A landscape with many valleys, sampled at points; each row gives a point and its height.
From any point a ball rolls to the lowest of the 2 points nearest to it. It stops when none of these is lower. Distance is the straight distance between rows; heights are no part of it.
mef: [  57   -2   24   25   31  -45   74   -5  -58   29   -3 -101  -24  -11
  -58   29  -19  -36   22  -57]  h=32.5
Gades: [ 39  -6  -2  72  82   3 -31 -58   2 -66 -18 -70  11  -4 -88 -31 -65 -54
  20 -27]  h=25.4
bovov: [ -3  -1  -9  19 -27  68 -67  41  32 -44  13 107  25  33  48  -8  -1  31
 -40  49]  h=75.4
neno: [ -1  24 -35  -7  10 -39  83  10 -76  74  -5 -86 -23 -50 -33   8  23  -4
  45  -6]  h=1.7
figum: [ 43   7  10  -2  24 -62  55 -13 -54  40 -17 -56 -26 -14 -44  18   3  22
  46 -27]  h=20.7
gati: [ 11  32 -33  32  21  25  58  38  -6  47   8 -60 -58  64 -26 -13 -90 -77
 -22  16]  h=25.3
tik: [ 19  47   5 -12   2  12  76  75 -60  50 -20 -43  -3  22 -27   1 -37 -20
   0  26]  h=28.2
tapun: [-62 -23  33 -19  29 -27 -37 -87  20 -95 -33 -29 -11 -85  43  -9  49   3
 -61 -33]  h=13.1
vog: [-15  35 -62 -50 -74  22 -29  77   9  56  35  59  47   2  74  41  49 -19
   4  24]  h=72.6
Dafod: [-48 -56  62 -22 -50 -27  20 -71  34 -38  -8 -15  15   1  30  16  48  43
   0 -50]  h=53.4
Gorav: [-23 -17 -15 -33 -70 -47  28 -48  -9  59  -7   3  34  53  31  58  36  21
  71 -62]  h=31.5
pake: [  0  30  10  30  40  43 -51   6  -2 -72  25  66 -20 -32 -70 -54 -94 -35
 -10  46]  h=43.9
sufo: [ 61  -3  34  42  51 -28 -11 -19 -58 -38 -20   1   2 -67 -46  17  40  75
  45   8]  h=53.5
pubik: [-60 -48 -13  21  -1  -5 -85 -68  33 -30   7  -9 -35   9  25  26  89  61
 -38   4]  h=23.5
Tup: [ 30  19  -1  20  43   4 -54  48   3 -30  70  63 -26 -84   4   6  40  43
  -9  25]  h=35.9
pebi: [ 33   9  11 -20  -9  46 -33  62  11 -37  16 105  18  24  19 -13 -29  12
 -42  32]  h=71.9
nitis: [-44 -22  -1  17  -4  62 -58 -70  13 -32 -65  32  11  79  49 -26  11  33
 -32  17]  h=85.1
Fuz: [-18 -35  -4  19 -61   4 -34 -47  44  41 -49  16  61  86  56  17  19 -29
  38 -41]  h=80.9
ridi: [-18  39 -64 -18 -64  10 -17  48  17  94 -20  31  42  43  70  34  32 -31
  46  22]  h=76.2
lufu: [ 24 -26  68  27  39  19  -4 -45 -49 -57 -74   8  -1  18 -20  -8  10  72
 -22   9]  h=44.7
dafak: [ -6 -48  31  38  36 -21  22 -69  57 -55  13 -79   5 -58 -19 -34 -26 -50
   9 -60]  h=15.3
gif: [-85 -32  85  -4 -66  -9  61 -39  65 -49 -12 -31  29 -32  50   4  13  15
   7 -47]  h=55.6
Gofo: [  3 -35  22   5 -16 -80  68 -42  17   3  33 -68  -5 -71 -16  15   7 -21
  44 -85]  h=44.6
Kegut: [  8 -30   2  56  65   2 -17 -80  29 -80  -1 -73   7 -32 -51 -47 -56 -66
   5 -50]  h=20.6
gipov: [-32 -36  69 -27  25  -8  -6 -82 -11 -94 -60 -23  -1 -41  27 -17  19  11
 -56 -29]  h=9.8
nepo: [ 41 -22  23  14   7 -73  83 -28 -20   9  22 -95  -5 -47 -45  22 -17 -46
  37 -95]  h=40.1
Papo: [-11  39 -11 -46 -36  40  91  81 -65  72 -30 -36  54  20   7   6 -15 -37
  21  25]  h=27.9
dul: [ 17   7  -7   3 -26  20 -24  20  18  25 -33  50  26  62  38  16  13  32
  24  25]  h=64.6
sol: [ 36  -9 -60 -88 -13  13 -46  59  -5   4  67  94  -4  -3  14 -19  12 -27
 -91  -5]  h=63.8
nom: [-87 -52  39 -15 -84 -18 -27 -64  47 -31   9  -7  28  10  54  55  76  33
   6 -38]  h=55.5
lokor: [-29 -60  46   8  21 -11  15 -77  57 -51 -12 -46  -2 -15  -1 -41 -20 -29
 -25 -41]  h=10.0
rutur: [-58 -55  25   2   9 -27 -49 -86  33 -55  -6 -24 -19 -41  14  -8  75  33
 -30 -16]  h=17.5
nep: [ 33 -15  11  57  39   2  41 -38  13   7  -5 -67 -39  61 -49 -11 -73 -61
  -5 -26]  h=48.5
datut: [ 46  50   9  21  71 -19  -5  42 -25 -22   8  -8  -7 -50 -73  -7 -64 -20
  26  31]  h=26.7
Sov: [ -2  10 -21 -29 -63 -10  69 -16 -47  91 -30 -23  40  63  42  39   8 -10
  72 -48]  h=26.0
Sered: [  0 -59  68  26 -21  12  88 -34  59 -15   9 -58   2  29   9   7 -44 -60
 -20 -75]  h=60.4
Nur: [-26 -32   8  25 -39  32 -57 -58  30  -1 -71  31  50  81  64  10  37  17
   3  -8]  h=82.8
bop: [-32 -16 -18  23 -64  -1 -58 -15   8  27  24  24   9  44  43  75  94  72
  32   8]  h=35.6
tilo: [ -1  12 -19  23  24  14 -58  44  31  -2  58  57 -37 -29  15   9  42  65
 -19  46]  h=40.3
tege: [-13  45 -28 -35  15 -23  68  62 -59  63  17 -55 -10 -76 -36  -8  15  -9
  21  29]  h=17.8
pofuv: [-23 -17 -20  -9 -70 -35 -16 -30  -1  42   7  19  15  50  31  70  72  58
  56 -27]  h=36.0
der: [ 24  28  -3 -35 -27  22 -13  65  14  20   4  68  23  29  34   1 -19   6
  -7  41]  h=68.5
Galu: [ 46  33   2  -2  66 -12 -41  42 -10 -37  37  47 -12 -75 -34  -1 -13   8
   9  41]  h=32.0
pif: [-12  54 -73  -6  50 -25  16  45  12  48  31 -40 -32 -54 -22 -39 -40 -51
   4  41]  h=36.2
dutu: [  2  34 -33 -53  -8 -11  -1  73  -2  38  54  31 -23 -61  13  14  38  18
 -24  32]  h=49.8
govaf: [-15   1 -48  10 -59 -16 -35 -12  41  87 -28  11  36  80  58  31  28 -31
  55  -6]  h=79.0
zuv: [ 42 -14  71  38  47  -6  16 -29 -35 -36 -65 -24   6  35 -64 -21 -42  27
 -12  12]  h=38.7
letet: [-27  -5   2  26  42  60 -66 -48 -13 -65 -59  42 -28  32  39 -30  16  64
 -56  31]  h=87.4
mivo: [  30   30  -22  -60   21  -23  -13   73  -38    7   63   29  -14 -108
  -11   12   51    0  -18   23]  h=53.2
Busel: [  2 -37  30  -7 -10 -69  31 -56  18  -1  15 -32 -20 -45 -15  16  38  30
  36 -57]  h=48.3
neguz: [-50 -51  48  -9  10  17   1 -81  29 -62 -44 -28  -5  24  19 -37  -9  -5
 -45 -25]  h=4.6
Babob: [ 23  24 -11 -18 -39  28  81  31 -59  88 -43 -47  40  77  30  20 -19 -37
  47 -17]  h=18.6
lerev: [ 29 -15  51  32  46   9 -19 -28 -41 -45 -34  19  -6 -30 -17  -1  41  86
   9  22]  h=48.8
lono: [  9  -3 -66 -87 -51  25 -41  73 -14  22  48  74  46   0  59  11  51 -35
 -55  -8]  h=68.6
Kalo: [ 19   2  17  33 -37  50 -40  25 -13  -4 -11  80  40  42  65  33  55  68
  22  20]  h=59.9
sido: [ 15   2   7  34  26   8  -4  -1  17  -5 -22  14 -19  44 -19 -29 -47  20
  -3  38]  h=46.6
Kosif: [-29  11 -48  18 -30  48 -58  14  69   1   5  65 -15  68  29 -45 -54   9
  -9  47]  h=83.1
Zal: [ -4  28 -44 -12   3 -18 -36  56  39  40  47  39 -44 -25  19   9  29  31
  -4  49]  h=45.3
Rin: [-44 -46  71  -2 -48   5  67 -39  77 -13   6 -43  26  20  36   1 -18 -24
  10 -65]  h=57.9
dapuv: [-11  41 -53 -51  26 -15  38  69 -17  39  43 -32 -11 -92 -27 -30   3 -45
 -16  47]  h=28.0
paga: [ 34  48  26  -1  37  -7  36  60 -36  22 -11 -11 -11  -5 -51  -6 -53 -16
  -1  34]  h=18.3
pako: [ 55   4  38  56  69 -23   6 -36 -32 -42 -35 -56   3   0 -79 -23 -44 -13
  19 -13]  h=31.8
Tuno: [ 69  16  -7  29  49 -56 -13 -15 -40 -19  -7 -39   3 -83 -54  18  23  40
  78  -7]  h=58.7
Deken: [  8  47 -63   0  54 -10 -31  33  31  10  49  18 -41 -58 -42 -39 -61 -39
   1  55]  h=42.5
livi: [   6   42   14    6   10   32  -11   43   -5  -44   18   65  -27   14
  -62  -52 -114  -58  -34   35]  h=50.1
rufi: [ 38  15  -4 -83  38 -16   4  64 -59  -6  43  32   9 -82 -51  -7   8 -42
 -55  11]  h=56.2
lirub: [  54    4   -3   66   66  -19   42   -8  -23   15    4 -101  -27   14
  -72   24  -50  -77   -4  -53]  h=41.3
rov: [ 15 -16  24  34  -4  20 -34  -1 -25 -16  -6  39 -10  10  26  26  70 107
  11  13]  h=54.4
boza: [   2   44  -21  -14  -29   45   11   64   17    1   16   51  -12   61
  -20  -43 -115  -74  -40   21]  h=48.6
sokug: [ 17 -25  15  24   6   7  24 -37  22  23 -17 -32 -21  74 -10 -23 -52 -14
  -1 -17]  h=53.9
kubul: [-49 -38 -15  24 -43   6 -82 -49  39   1   0   8  -5  49  41  39  80  64
 -12  12]  h=29.1
foveb: [-32 -41  37 -19 -46 -60  24 -64   5  -9  13 -10   1   1  -2  41  57  65
  37 -61]  h=51.2
Laliv: [-44  42 -64 -43 -58   5  29  51 -14  97 -12 -10  19  19  48  23  34 -11
  34  18]  h=79.2
puv: [  -2   40  -44   -8    1   44   42   63    9   35   13   -9  -28   42
  -18  -38 -106  -77  -30   31]  h=38.1
Musek: [ 10  20  14  37  49  28 -39   2   7 -53  -9  50 -26 -17 -41 -41 -59  13
 -12  59]  h=38.8
seda: [  28   -9  -37 -103    9    4   -8   52  -40   -1   42   51    2  -20
  -26  -19   -2  -49  -90   13]  h=59.5
Lefo: [-20  12 -23  29 -10  72 -63   3  36 -46 -13  85 -20  48  22 -42 -39  27
 -33  58]  h=79.4
seg: [-44  28 -51 -75 -52  14  55  76 -42  69  24  -7  31 -41  40   2  55   4
  12  35]  h=82.6

For each start below, name the point where the ball stops.
gif: neno
nom: neno
vog: paga
mivo: paga
sufo: neguz
seg: paga
nitis: ridi
nep: neno
pubik: neguz
der: neguz
Gades: neguz

Call two points neighbours if one is among the 2 nearest of the other. Go from one point of each pair to the other, from neighbour to neighbour, staying as low as possible. Name the highest point that can't be avoided.
paga and neguz: pofuv
Musek and gati: livi
Babob and paga: tik
neno and gati: nep
